Each row is a point on a landscape with many valleys, with its height.
From any point a ball rolls to the lowest of the 2 points nearest to it. It stops when none of these is lower. Distance is the straight distance between rows; heights are no part of it.
q515 height 7.9: [141 100 144  95 124 113 103 140 116 109 155 181 129  55 125 100 119 158
 163 129 124 165 139 126 136 118 133 125 157 119 158 152 167 128  96 205
  99 160 128 117 101 111 170]
q551 height 75.1: [105 131 108 155 182 142 152 118 199 156  97 132 144 170 168 111 135 117
 113 103 117 137 106 105 142 127 117 109 122 100 133 152 127  66  89 148
 172  90 126 160 112  93  82]
q687 height 9.6: [116 148 122 124 157 175 155 152 188 124 119  76 143 174 129 127 161 138
  75 132 129 103 136 110 115  99 125 108 141 131  59 142 109 104  99 105
 159 122  82 145 164 151 146]
q882 height 44.1: [ 98 100  93 115 173 170 142 152 181 100 108 100 132 131 124 189 131 182
  66 129 151 143 129 109 131 114  89 117 101 124  90 127 132 100 123 102
 142 124 108 144 157 132  93]
q785 height 53.4: [153 119 113 190 162  88 137 104 103 124 160 174 101  83 153 164 101 154
 136 128 146 158 143  96 164 144 156 140 132 117 106 113 123 139 130 205
 128 150 138 129 111  53  91]
q996 height 39.9: [141 132 136  96  81 153 147 208 189 120 119  81 106 166 135 137 127 132
  99 103 151  93 143 129 102 104 133 118 106 179 132 183  85 126 136  50
 138 113  71 124 176 193 159]
q26 height 31.9: [108 146 119 118  93 184 130 147 199 176 110 132 120 150 112  96 140 121
 115 122 108 134 144 115 134  91 124 148  98 102 152 135 123  86 125 126
 151 121 106 105 168 157 136]
q822 height 14.9: [136 149 141 104  81 124 102 133  93  88 151 151 123 105  87 107 118 132
 146 104 108 129  93 170 111 107 108 141 161 103 166 169 150 134 148 158
 112 142 114 131  86 131 189]
q572 height 46.4: [107 120 118  99 121 186 101 132 197 105 125  91 125 110  71 182  99 177
  65 144 151 148 133  96 141 124 109 111  93 111 122 151 150 114 143 130
 145 103  90 146 162 159  89]
q369 height 26.3: [161 102  99 171 119 138 121 104 168  97 180 131 116  79 161  74  98 112
 133 133 119 149 106  73 162 121 183  96 123  79  96 125 133  98 146 179
 176 112 106 112 155  47  67]
q536 height 23.8: [158 130 127  85 119 103  95 122  57  82 140 156 139 132 119  47 140 140
 141  85 100  94 142 143 100  86  85 118 141 152 103 125 123 104  70 123
 102 153 165  92  83 167 252]
q220 height 12.2: [188  92 115 112 112 114 108 133  98  82 199 145 106  32 118  74 124 111
 195 120 140 161 113 134 155 126 118 132 152 115 163 142 154 118 146 184
 117 153 111 113 119 129 163]
q103 height 48.1: [128 112 134 193 146 186 121 112 117 141 129 126  96 108 187  98 139  99
 148  90 131 130 117 146 181 146 164 137 144 107 144 116 104  99 120 192
 169 123 102 178 158  86  98]
q354 height 40.2: [142 156 171 146 106 151 143 150  78 110 152  95  72 134 111 146 166  77
 174 119 127  91 119 175 132 139 153 141 184 147 128 146  75 129 130 128
 167 122  91 136 102 172 134]
q76 height 69.4: [150  98  58 105 168 123 126  69 144  83 143 163 158  85 121 119 142 186
 156 170 142 140 136  85 146 129 104 124  97  77  96 114 164  96 130 191
 129 153 162 105 119  79  74]
q646 height 12.4: [103 157 106 154 122 173 128  93 110 160  90 145 142 172 161 134 135 101
 162 116 137 116 125 145 145 139 131 129 107 117 172 112 124 143 114 139
 139 129 154 158 142 113 121]
q593 height 33.3: [114 119 149 153  80 148 147 115 140 158 126  81  97 142  92 152 121 111
 135 104 146 124 112 142 137 166 157 149 134 147 148 136  95 127 138 100
 156 122  92 169 133 160  98]
q264 height 42.0: [152  87 150 186 142 137 161 111 144 129 137  98 131 124 150 127 149  92
 164 123 165 146 151  94 180 182 181 127 136 111 131 123 110 142 153 147
 103 154 113 139 147 110  96]
q522 height 14.5: [182 122 121 113 130 128 108  90  70  66 144 155 129  67 112  86 126 152
 158 114 140 135 145 110 133 131 109 134 124 144  83 119 123 119 120 154
 133 153 122 114  93 115 160]
q865 height 20.2: [ 95 137 105 122 131 116 157 135 145 172 114 112 102 157  89 152 135 130
  97 153 114  81 149  96  88  94 117 146 106 138 135 120 115 124 107 103
 131 138 158 103 128 182 140]
q467 height 80.5: [103 157 100 123 125 112 203 123 180 171 106 120 146 186 149  88 144 158
  93 147 120 103  99 108 113 106 129 111  90 121 128 172  95  99  92 102
 161 114 135 137 180 140 112]
q311 height 36.5: [117 134 151 126  65 158 136 166 138 135 109  80 110 140 121 152 127 133
 108  88 145 111 115 144 131 142 137 139 128 163 139 166 113 137 123  63
 155  94  88 149 170 188 127]
q813 height 36.7: [ 92 140 104 135 149 187 103 140 191 160 114 129 160 136 155 133 138  98
  63 116 122 147  78 136 146  94 121  87 132  85 126 152 139 117 141 135
 122 133 142 125 128 100  98]
q577 height 15.3: [106 128 142 130 139 172 165 119 172 117 142  59 143 148 128 129 137 133
  86 106 156 133 121 130 121 136 133  97 151 137  65 155 100 125 139  75
 146  97  83 178 180 147 103]
q595 height 22.7: [183 109 131 175 133  97 114  81 109  99 167 148 115  71 183  76  89 108
 152 108 135 163 106  79 190 156 171 130 127 119 117 132 100 124 140 150
 150 130 121 122 145  46  73]
q253 height 37.1: [ 91 138 162  93 117 125 147 146 196 163 120  59 173 197 123 157  95  97
  82 117 172  58 115 117 132 132 116 117 136 180  82 158 133 160 196  48
  77 114 137  95 155 177 105]
q215 height 26.2: [150 114 144  82 121  79 108 109  80 108 126 173 134 122 148  83 135 112
 146 109  80 106 133 141  78 119  94 118 137 144 161 112 137 123  71 129
  98 127 159 100  94 178 198]
q586 height 27.1: [101 144 155 147 117 135 158 122 143 147 121  72 161 164 166 113 135  80
 127 114 175 109  87 143 155 146 139  86 127 147 123 137 133 157 153  68
 106 125 125 168 153 157 108]
q285 height 76.8: [ 75 127 109 168 195 130 156 103 181 181  98 130 165 191 134 164 141 168
  91 127 115 135 129 122 140 136 117 123 102 129 113 138 133  98  92 111
 145  95 146 148 127 108  66]
q257 height 67.7: [119 109  60 111 164 136 146  88 143 120 135 166 127 111 141 125 145 171
 157 146 111 144 128 108 105  91 118 112 112 101 119 140 143  81 117 191
 124 125 167 134 126  89 107]
q556 height 39.0: [155 112 120 139 153 143 145  97 125  88 139 129 171 109 140 116 151 114
 165 151 164 143 139 132 174 162 144 135 137 105 130 111 136 126 150 156
 114 149 133 143 175 116 108]
q371 height 72.6: [129 140  84  81 142  81 116 126 107 128 124 175 142 127 126 115 143 162
  97 131 115 122 101 167  90  64  75 130 131 144 137 126 125 161 149 133
  98 139 190 102 110 128 149]
q345 height 55.9: [139  96 125 162 170 203 117 112 127 123 140 140 132  95 144 157 158 154
 141 156  98 163 150 147 113 118 153 126 115  98 135 119 141  79  95 188
 155 111 111 127 145 109  95]
q628 height 45.5: [134 123 109  64 129 114  97 153 194 124 109 137 169 125  91 120 101 165
 103 139 168 110 141  97 131 106  69 126  89 142 128 128 170 131 188  50
  98  91 139  99 153 133 120]
q78 height 16.5: [129 125 139 123  89 101 151 163 136 144 126 109  84 151 127 139 133 109
 109 139 114  90 136  94  91 127 132 126 137 172 173 127 110 137 104 115
 135 117 132 104 113 198 147]
q779 height 19.2: [166 133 124 173 130 125 123 118  99 105 157 132  93  91 162  92 117  93
 150 103 138 143 139  78 167 150 164 132 147 152  87 106 112 129 120 151
 158 125  80 158 106  83 114]
q194 height 35.2: [152 152 122 147 140 122 140 111  69  87 169 136  94  78 116 157 148 122
 155 148 153  88 135 132 145 136 161 141 174 143 131 112 101 139 143 185
 123 163 137 138  95 125 171]
q511 height 12.5: [123 152 105  84 129 143 102 136 145 122 116 172 178 114 125 121 103 131
 139 149 142 138 106 133 140 115 116  89 108  94 118 161 158 151 155 154
  95 146 151 117 117  81 123]
q492 height 11.0: [142 126 124 112 175 129 126 116  85  78 128 146 130  87 143 148 117 153
 141 128 155 146 182  96 168 162 115 143 134 144  73 100 124 130 105 169
 122 139  86 146  99 103 143]
q514 height 33.2: [119 170 101 122 148 121 184  82 133 127 135 124 135 154 165  73 149 105
 125 149 154  85  93 102 138 109 128 111 118 123 151 131  87 107 117 157
 134 144 156 143 147 135 135]
q983 height 26.8: [ 98 155 150 136  79 173 118 137 129 171  90 109 129 173 104 142 139  89
 104 142  95 118 109 147 117 130 148 142 122 130 162 158 107 150 123  97
 126 122 130 100 131 170 133]
q133 height 29.9: [154 120 110 153 113 159 125 121 163 147 167 145 113 100 156  79 115  86
 147 146 110 162  86 120 147 111 188 105 129  74 142 151 127  90 130 161
 153 117 114 142 163  80  96]
q368 height 69.6: [104 110  74 139 140  98 134 105 152 172 125 198 153 113 101 137 116 164
 163 133 112 145 125 120  85  88 114 128  96 108 143 123 183 116 142 143
 125 127 189 146 137  80 112]
q641 height 46.7: [148 106  90  70 141 106  71 172 154 113 102 153 152 135  90 132 113 183
 105 136 131 126 157 122 117 110  52 128  88 125 137 113 186 123 116  83
 115 123 159 107 120 124 157]
q128 height 26.9: [ 67 155 125  97 133  79 143 195 142 157  97  90 134 237 121 158 113 143
 130 167 136  80 146 155  95 145 120 151 132 151 131 123 104 160 109  55
 114 144 169  95 114 143 172]
q759 height 24.0: [129 131 139 100 132 113 159 147 117 118 112  97 162 158 158 108 147 113
 156 157 150 126 101 137 113 145 126  97  99 151 126 146 119 151 135  73
 113 117 117 160 167 142 116]
q74 height 52.5: [154  97 112 167 166 171 102 114 128 118 150 146 162  94 175 120 125 130
 198 162 104 190 132 166 133 129 164  98 116  70 129 123 151  89 107 183
 144 111 136 126 141  52  56]
q718 height 35.3: [140 116 174 157  73 122 124 138  65 116 146 101  81 129 128 127 159  88
 154 107  83 123 147 186  95 135 129 131 168 157 163 107 109 134  91 115
 151 121 128 121 101 174 148]
q709 height 31.2: [136 129 160 147  76 147 112 157  92 164 101  88  81 164 150 140 150  72
 132 118  90 109 116 184  88 126 141 133 131 143 181 131 106 145 100  56
 155 131 128  97 126 187 129]
q943 height 16.0: [139 109 110 112 159 148 128 153 145 127  68 159 127 170 149 182 125 142
 113 104 119 138 157  79 136 156 109 121  96 142  96 115 156 124 108  87
 131 124 112 154 118  94 130]
q255 height 51.0: [139 120 119 175 155 153 128 119  99 134 138 174  83 102 149 130 116 141
 120 103 135 137 149 107 183 133 166 147 143 114 128 106 106 105 137 230
 172 132 136 148 129  79 107]
q697 height 12.8: [158 164 104 130  87 126 106 109  90 128 130 166 105 109 157  74 100  91
 141 102 127 135  69 136 150 142 140 127 129 105 151 134 108 145 156 162
 132 114 148 136 125  69 127]
q821 height 25.5: [151  88 140 104 150  73 108 102  81 102 130 153 140 145 143 105 144 163
 122  96  86 140 150 134  73 110  57 110 111 153 152  96 182 132  91 115
  80 153 180  83  86 150 188]
q44 height 27.8: [ 86 146 119 114 106 128 158 165 186 180 108 114 123 173  96  99 113 130
 139 124 132 119 133 158 111  91 117 165 127 132 163 161 100 122 135  95
 120 129  94 107 169 167 149]
q329 height 16.4: [187  91 137 143 102 138 132 113 107  69 188 132  81  40  93  98 149 129
 158 116 129 136 111 108 129 113 169 136 162 136 163 154 127 104 170 198
 135 158 114 115 156 139 144]
q341 height 32.0: [ 78 125 126 126 145 104 132 166 182 166 118  84 161 197  75 176 112 179
  76 146 122 108 133 157  81 108  90 150 107 161 119 129 151 139 141  55
 124 101 141 109 147 166 109]
q93 height 73.8: [119 130 107  83 122  80 127 138 108 111 110 127 149 149 102 130 130 176
 112 139 110  76 125 174  67 104  68 128 103 145 149 141 167 145 147 118
  62 147 196  92  94 152 182]
q482 height 71.0: [ 99 116  80  97 149  95 144 133 157 166 108 162 158 133 111 130 160 145
 122 155 102 131 116 126  95  79  96 134 103 134 146 113 157 130 166 142
  91 135 200 118 118 106 110]
q859 height 25.7: [165 134 158 136 101 105 167 114  46  57 188 117  99  97  98 108 179 132
 184 109 118 105 132 133  90 127 157 135 152 155 142 143 104  90 114 156
 149 157 131 129 118 195 176]
q303 height 21.2: [134  79 112 100 142 115 148 131 135 104 121 142 124 124 106 146 154 175
 131 113 110 137 181  85  89 133  92 123  80 134 128  96 148 109 108 109
 126 127 128 110 137 158 141]
q31 height 59.5: [131 137 154 162 136 176 127 137 128 143 134 117 123 105 127 135 160 125
 118 141  94 156 143 136 109 107 152 122 142 107 131 117 127  98  77 143
 178 119 116 160 147 136 137]
q196 height 72.0: [149 104 117 116 154  93 129 112 119  77 141 119 148  81 128 103 125 146
 109 158 132 155  98  95 154 163 120 116  97 112 137 147 129 134 137 182
  84 127 120 124 137  99  81]
q934 height 61.8: [129 123 134 131 124 118 127  90  93 115 141 173 109 124 110 121 123 154
 160 130 111 125 162 147 100 118 113 166 123 117 139  95 137 112 111 168
 120 140 170 127 109 139 162]
q796 height 78.6: [ 67 149 107 145 177 112 187 141 175 191 100 108 164 234 152 129 128 161
  95 142 128  96 127 123 111 117 118 102 103 148  99 147 105  93  97  86
 130 125 152 127 132 124 119]
q615 height 20.0: [136 107 117 134 135 163 151 126 148 106 119 119 145 134 156 120 159 121
 131 125 143 143 124 120 123 119 130  93 113 134 101 128 121 120 140  91
 139 116 100 179 177 120 112]
q776 height 20.9: [165 143  90  54 145 123  63 106 106  76 129 172 174  92 134  54 132 146
 136 104 113 118 127 138 118  80  85 145 143 127 121 112 122 106  73 147
 123 141 153  86  88 121 215]
q599 height 38.9: [128 150 144  83 108 141 179 163 146 131 119 109 103 158 138 108 170 102
 133 115 153  89 141 140 116  91 118 116 143 170 119 136  80 135 128  57
 131 131  74 118 162 183 172]
q336 height 69.3: [137 142 125 129 144 175 112 111  82 139 117 166 107 129 172 134 165 134
 121 109  62 118 175 119 124 103 171 124 159 139 114 115 111  84  72 227
 133 132 124 155 120 102 147]
q328 height 35.1: [130 166 149  97  95 139 136 187 117 135 150 102 104 160 116 107 149 105
 140 128 132  91 160 146 127 106 162 144 164 151  85 143 103 111 111  73
 139 124  69 111 115 161 196]
q277 height 14.4: [132 118 120 130 185 108 131 111  73 124 112 155 123  99 169 167 115 126
 131 140 165 121 163 111 176 181 138 157 154 135 141 102 117 172 114 175
  99 161 113 120  77  88 141]
q489 height 15.7: [140 155 170 143  84 127 124 104 105 105 191 134 118  99  78  86 132  99
 149 140 108 126  92 151 132 129 145 132 170  86 138 155 115 108 140 166
 135 125 116 124 122 124 149]
q757 height 63.9: [100 150 100 132 153 124 139  99 123 159 112 161 122 152 112 156 129 158
 143 161 115  90 154 150 102  91 113 144 148  99 118  89 129 135 102 132
 129 149 171 133  92 114 143]
q396 height 35.9: [120 168  91  94 121 195 117 163 149 152  87 146 132 179 142  78 138 114
 115 111 126 111 153 120 162  93 126 153 136 102  91 128 114  89 108 122
 131 132  84  92 151 132 162]
q633 height 44.9: [145  98 154 204 143 170 129  96 150 150 128  88 123 123 167 110 129  87
 163  99 135 145 111 125 209 188 178 113 126 107 131 102 116 101 125 131
 134 136 114 164 162 105  71]
q71 height 39.7: [140 157 149 163 115 133 157 130  89 131 133 127  86 127 145 146 143  95
 170 100 156  90 119 144 163 149 181 147 159 147 132 128  76 137 138 166
 145 145 108 160 107 136 149]
q405 height 9.9: [139 120 112  83 121 106 136 151 169 124 119 137 165 110 137 107  90 134
 139 143 153 166 100 112 133 125 123  85 112 111 113 162 168 127 187 122
 114 127 129 155 141  77  90]
q167 height 10.1: [141 156 145 132 105 110  95 140 105 136 117 138 112 118 152 121  88  91
 130 113 140 147  92 131 174 154 141 125 125 118 119 123 122 164 146 122
 127 120 112 152 107 104 124]
q68 height 65.8: [123 140  57 114 157 119 139 106 134 130 119 171 134 151 102 128 109 184
 156 152 111 117 146 131 110  93  64 145 115 106  81 107 135  95 106 163
 113 144 154 131 119  94 120]
q182 height 16.1: [148 138 176 166  60 132 120 138 102 111 168  79  80  94 108 110 140 102
 131 101 105 143  60 169 121 130 150 115 147 145 152 153 116 140 144 125
 161 108  87 150 138 144 102]
q19 height 33.6: [115 121 121 163 128 162 123 112 153 142 128 117 138 123 147 118 132 102
 110 131 126 157  75 144 149 109 144 103 143  96 158 127 121 136 152 170
 150 112 147 148 137  96  87]
q362 height 34.7: [ 98 154 144 108 129 125 140 167 208 180 104  80 162 223 127 154  94 148
  58 117 153  98 123 147 113 129  99 129 135 144  79 135 111 133 153  35
 103  98 138 112 168 157  88]
q999 height 8.3: [ 96 133 106 116 121 150 162  87 104 166  87 137 132 169 108 179 132 137
 127 148 112 114 156 121 121 155 137 144  81 136 156 124 127 140 117 145
 110 126 159 146 130 125 125]
q567 height 75.7: [114 140 159 121 114  47  93 120  64 101 115 134 178 132  97 148 107 137
 135 119 113 105 142 157  88 153  88 149 124 154 127 115 193 182 161 110
  80 158 174  84  57 156 180]
q2 height 29.4: [ 77 136 111 102 157  94 118 186 173 170  98  96 120 226  87 198 109 195
  82 152 153  59 144 160  91 107  94 176 120 148 108 109 121 154 113  62
 109 139 160 102 126 137 149]
q493 height 15.2: [121 170 118 128 111  93 121  91  86 130 114 181 139 143 168  97 114 112
 168 116 130 107  98 156 120 127 122 132 109 105 189 116 135 150 137 135
 135 124 172 153 119  93 140]
q20 height 71.8: [130 116 119 116 182 128 107 130 101 123  93 189 119 129 187 159 155 150
 134 134  94 127 160 135 120 116 134 110 153 121 128  97 124 104  79 178
 144 119 122 149  95  79 121]
q30 height 62.7: [137 130 177 178 139 153 112 126 111 149 162 130 119  99 151 158 141 101
 149 131 121 133 166 145 154 137 190 129 159 109 146 102 137 114  97 171
 154 139 100 167 114 106 162]
q331 height 74.8: [131 146 144 115  84  53 145 134  86 116 134 147 147 160 115 126 123 144
 116 127 133  94 123 157  74 106 103 124 107 162 142 117 157 174 139  82
  98 147 194  71  77 166 191]
q83 height 58.9: [133 123 143 146 126 134 123 115 118 113 118 150 139 102 106 185  99 150
 126 140 131 149 135 106 142 159 119 132  97 114  95 124 151 150 146 140
 118 107 140 145 110 105 101]
q731 height 40.3: [ 89 163  92 134 150 162 125 161 212 152 122 130 144 179 118 128 127 139
  58 118 124 127  81 179 121  70  93 120 133  94 120 144 121 102  98 110
 150 109 136 108 145 116 118]
q104 height 7.2: [116 144 105  97 139 144 126 145 154 108 132 123 134 119 116 120 139 137
  75 160 130 132 129 105 103  83 120 118 135 110  87 124 108 116 112 139
 131 147 109 128 133 140 142]
q887 height 17.4: [116 109 137 137 158  80 105 107  74 129 102 155 127 115 170 149 130 133
 160 129 113 139 163 142 132 172 139 151 143 156 126 103 127 187 137 121
  94 142 143 129  80  74 125]
q238 height 20.1: [163 108 179 156  92 110  92 138  94  88 152 101  92  72 110 138 117 119
 145 109 123 175 104 151 136 166 135 110 146 149 130 133 155 162 151 105
 114 118  95 173 136 129  87]
q824 height 36.1: [144 139  99 115 165 102 150  91 111 101 132 119 140 100 140  87 153 109
 156 162 171  99  99  94 145 148 137 142 130 118 125 115  97 134 141 151
 131 137 158 124 144 142 137]
q273 height 60.3: [128 133 156 137 124 102 123 114  72 105 122 167 137 115  99 143 117 146
 118 127 120 143 135 123 103 140 104 114 111 123 134 106 174 163 117 127
 122 130 151 138  88 138 155]
q85 height 18.6: [118  84 113 107 141 133 114 145 153 146  71 141 134 156 106 158 133 170
 118 110 104 158 188 106 100 148 108 149  76 134 129 114 140  91 102  87
 139 105 116 133 159 116 110]
q559 height 8.8: [135 100 146 177 107 145 112 101 113 148 129 115  87 105 143 138 156 105
 122 122  98 154 151 101 143 155 171 144  92 125 190  97 137 107 102 154
 124 111 128 148 154 141  95]
q385 height 37.0: [ 72 133 140 167 105 161 159 100 155 180 124  64 138 156  92 195 134 121
  92 165 137 115 133 137 107 143 128 139 112 160 131 145 109 150 139 108
 129 125 157 134 131 197  97]
q669 height 70.7: [154 104 113 111 153  80 140  88  95  82 143 168 156  91 105 121 125 168
 142 174 115 176 130  86 119 129 105 105  81 111 107 120 156 116 149 179
  87 160 158 111 114  94 106]
q909 height 13.1: [140 147 126 101 114 155 123 166 111 120  99 159 124 131 150 127 105 132
 127 112 143 123 141 102 160 153 140 128 100 131 108 133 135 127 122 120
 159 121  94 165 129 106 165]
q84 height 57.2: [143 112 148 183 123 114 134  80 135 115 149 143 131  92 130 151 103 137
 105 130 129 169 138 108 145 136 155 103 115 101  84 105 150 143 145 143
 132  93 116 136 139  94  55]
q527 height 7.6: [130 136 135 126 119 123 108 134 144 140 119 117 159 138 156 108  85 121
 159 124 149 158  91 135 165 166 132  95 133 106 108 132 149 152 163  88
 117 117 119 164 142  78  88]
q152 height 73.5: [115 129  99 129 180 138 120 141 159 151  82 175 150 157 175 140 157 138
 124 129 105 132 138 142 120  96  96 111 130 105 152 124 128  92  88 122
 155 109 138 148 103  90 112]
q763 height 65.9: [142 113 146 181 165 180 103 127  90 133 160 139 107 117 180 130 143 119
 132 138  83 137 195 125 147 125 215 135 160 120 132 102 135  68  83 226
 159 146  97 157 152  82 126]
q323 height 32.1: [ 87 149 165 173  85 147 161 109 121 205 125  76 113 138 106 170 134  73
 129 140 142 114 113 153 100 135 190 151 113 144 182 167 100 150 139 106
 121 125 155 108 129 190 108]
q107 height 49.0: [147 137 126  89 184 121  77 135 139  92 106 137 163 118 139 127 105 138
 117 143 129 153 146 113 137 139  80 115 129 124 105  80 150 136 100  58
 140 103 118 121 130 114 119]
q580 height 27.9: [107 164 151  95 106 108 121 163 108 147  86  85 153 204 159 139 114  91
  91 127 147  97 108 143 133 155 118 126 142 156 102 139  93 179 119  52
 118 131 109  95  86 156 137]
q451 height 23.6: [126 100 106 106 170  59 147 120 102 111 109 143 129 158 131 131 139 183
 108 143  89 110 170 105  76 125  76 122  76 167 144  74 159 116  81  87
 111 128 168  90 113 156 159]
q854 height 20.4: [102 122 149 149 136  86 131 137  69 147  98 118 136 164 187 137 134  81
 154 126 118 121 122 158 126 167 148 133 143 143 154 113 104 200 133 108
  97 146 137 121  78 109 119]
q560 height 29.2: [112 127 166 199 115 124 154 123 132 136 147 112 104  97  87 180 125 124
 133 129 144 143 127 121 149 165 170 156 155 129 128 154  99 129 152 158
 145 123 109 138 126 147  99]
q43 height 42.5: [107 136 159 129  91  81 116 141 140 148 119 101 152 128  87 117 113 112
 163 139 138 139 113 150 122 138 111 130 128 139 165 130 174 178 201  72
  92 108 143 123 158 139  94]
q280 height 22.5: [154  99 178 156 104 100 112 117  69  88 145 123  97  54 128 141 112 130
 139 102 127 173 110 157 149 170  96 139 121 132 170 100 160 154 148 153
 118 110 130 118 122 135 126]
q710 height 11.6: [122 126 120 117 119 128 130 139 151 129 149 114 122  87  77 136 118 116
 101 152 139 128 105  88 126 106 119 119 143 108 124 144 121 149 156 139
 116 133 102 111 108 149 149]
q713 height 21.7: [123 155 148 115  87 172 115 146 110 145 132 124 102 129 117 135 137  77
 102 121  94 115 103 162 115  85 156 131 166 134 148 147 110 134 128 138
 144 121 103 118 138 182 151]
q792 height 47.8: [156  73 141 190 127 159 103 120 161 133 150 101 114  82 163 116 120  98
 171 125 129 187 146 136 170 160 159 113 131 110 127 108 156 128 140 100
 131 122  91 157 197  76  69]
q948 height 23.9: [102 133 110 102 129 109 167 147 162 179  93 136 124 199 105 139 138 142
 137 132 139 100 166 153  92 107 107 158 110 147 136 131 113 138 115  57
 113 123 150  99 130 154 158]
q343 height 44.2: [104 115 138  89 102 102 124 150 156 137  94 107 169 139  88 150 110 152
 115 136 145 124 117 135  90 121  97 123  79 166 153 139 179 154 194  79
  85 106 151 120 170 153  96]
q447 height 25.2: [149  98 168 165 130 101 142 131  87 120 149 131  68  74 124 175 126 124
 120 118 134 160 145 128 167 180 148 155 150 151 157 116 112 155 149 158
 137 129 104 126 114 129 112]
q216 height 55.4: [148 105 164 189 151  76 124  94 109 114 186 137 111  53 110 146  83 135
 129 136 144 192 128 109 172 158 141 131 134 103 112 105 133 158 170 159
 124 122 123 109 121  71  77]
q219 height 12.7: [150 109 137 117 107 133 121 126 130 134 119 116  82 103 152 109 138 101
 114 122 112 115 121  90 139 130 144 140 124 128 187 111 120 112  96 139
 150 115 132 134 132 164 145]
q108 height 31.3: [ 95 172 146 101 113 106 131 185 106 118 131 114 134 188 118 128 127 107
 124 133 140  95 125 141 112 134 128 156 178 166  79 145  77 171 115  73
 123 134  72  83 102 171 181]
q470 height 30.7: [147 134 148 121 135  80 163  90  44  77 179 126  91 110 116 147 152 120
 176 150 128  73 149 134 107 125 176 120 164 155 128 119 104 125  95 176
 132 168 149 118  73 172 194]
q526 height 24.3: [ 89 146 170 153  95 106 134 153  94 162 111  96 120 186 172 130 111  39
 147 126 147  87 103 157 121 184 151 120 152 158 142 145  84 185 118  72
 126 139 119 107  74 148 111]
q930 height 39.1: [ 93 114 165  81 125 108 100 152 200 151 101  68 180 153 106 166  79 112
  85 112 178 106 129 112 128 157 136 115 150 152 109 125 172 165 195  60
  83 107 118 137 166 166  88]
q235 height 40.8: [ 80 114 103 146 157 188 149 109 179 165 100  76 134 139  93 176 150 148
  74 160 140 129 144 109 129 133 108 142 113 138  87 145 114 120 118 135
 127 126 129 135 146 162  92]
q130 height 21.1: [166 115 134 108 111 128 129  84  81  49 206 134 105  65  75  96 151 153
 143 113 107 131 132 112  96 122 134 131 149 130 134 155 138  67 120 205
 146 156 139 123 124 165 177]
q225 height 50.0: [162  74 132 152 150 171  90 126 161 124 166 128 121  60 158 120 106 125
 167 142 124 189 129 148 160 144 151 100 148  74 105 118 164 124 150 137
 159 107 120 106 155  64  57]
q306 height 4.2: [131 113 135 150 115 172 145 104 108 146 101 138 111 147 111 162 143 121
 152 148 107 146 181 118 138 186 169 162 106 132 159 121 131 121 104 145
 125 133 115 155 147 139 151]
q268 height 11.9: [144 132 101  59 127 133  84 141 112  95 130 157 138  78  93 101 102 169
 142 124 121 148 104 147 120  95  91 142 165  96 137 147 155 122 146 195
 115 168 144 109  77 106 196]
q872 height 15.5: [181 125 155 181  99 131 106 112 110 114 182 138  88  65 124 120 114  96
 104  94 118 130 108  91 174 125 166 121 149 125 108 123 129 110 154 179
 176 120  84 142 117 110 114]
q9 height 48.4: [139 113 116 100  98 147 106 151 181 108 112 133 104 124  74 128  94 188
  97  99 133 149 157  99 127 135  86 146  94 134  90 160 126 108 137 117
 147 106  88 131 156 156 127]
q349 height 43.0: [104 159 100 108 137 135 121 155 191 176 113 133 176 168 111 111 103 139
 125 149 126 146 101 167 116 106  99 138 125  78 122 153 146 125 131 107
 141 115 140 124 144 100 121]
q760 height 30.1: [115 145 137 156 131 113 193 107 153 143 142  93 131 132 166 110 135  92
 107 131 164 106  87  89 149 144 139  94 119 127 122 139 106 137 138 117
 129 139 135 163 126 150 108]
q246 height 16.2: [129 157 134 100  88 140 116 174 153 127 155 121  98 120 108  88 131  76
 110 116 134 110 101 121 116  72 112 124 166 127 130 154  91 144 154 123
 140 135  83 102 120 165 162]
q308 height 40.9: [ 84 159 149  84 114  86 103 138 154 156 106 106 170 148 106 151  89 114
 112 118 149 131 120 132 133 136 114 141 146 134  95 117 148 178 191  81
  83 113 141 123 112 135 103]
q189 height 11.2: [167 155 156 170  90 147  89 147  85 106 199 121 108  87 115 110 130  93
 144 111 119 159  78 154 157 113 166 122 176 105 127 122 135 123 157 141
 171 123  95 155 130 100 121]
q272 height 47.7: [121 127 101  66 176 106  91 167 163 126  99 146 153 163 130 145 125 156
  94 142 137 130 164 113 113 132  78 140 125 142 116  92 140 150 116  60
  88 131 137  92 104 117 145]
q191 height 17.8: [174 113  85  65 122 133 102  95  89 100 120 158 144  70 125  56 149 127
 153 106 151 147 144 104 130 105  96 154 113 140 123 127 110 108 126 140
  98 153 138  83 120 144 200]

For each start below, name the point where the ball stops.
q599: q492
q76: q104
q731: q189
q996: q189
q331: q104
q285: q104
q74: q104
q641: q306

Call two points neighbours if one is among the 2 nearest of the other. Go from one point of each pair to the other, from neighbour to neighbour, staying as low as possible. Name the highest point that can't be avoided.
q527, q189: q996
q492, q306: q215
q527, q306: q493
q189, q515: q489

For each start below, name every point that the ball comes to, in order.
q255: q103 q633 q264 q556 q824 q514 q760 q586 q759 q615 q577 q687 q104
q572: q882 q235 q385 q323 q983 q713 q246 q710 q104
q272: q641 q628 q343 q43 q308 q930 q253 q362 q341 q2 q128 q948 q865 q78 q219 q559 q306
q796: q285 q551 q152 q20 q336 q763 q30 q31 q345 q74 q225 q792 q633 q264 q556 q824 q514 q760 q586 q759 q615 q577 q687 q104
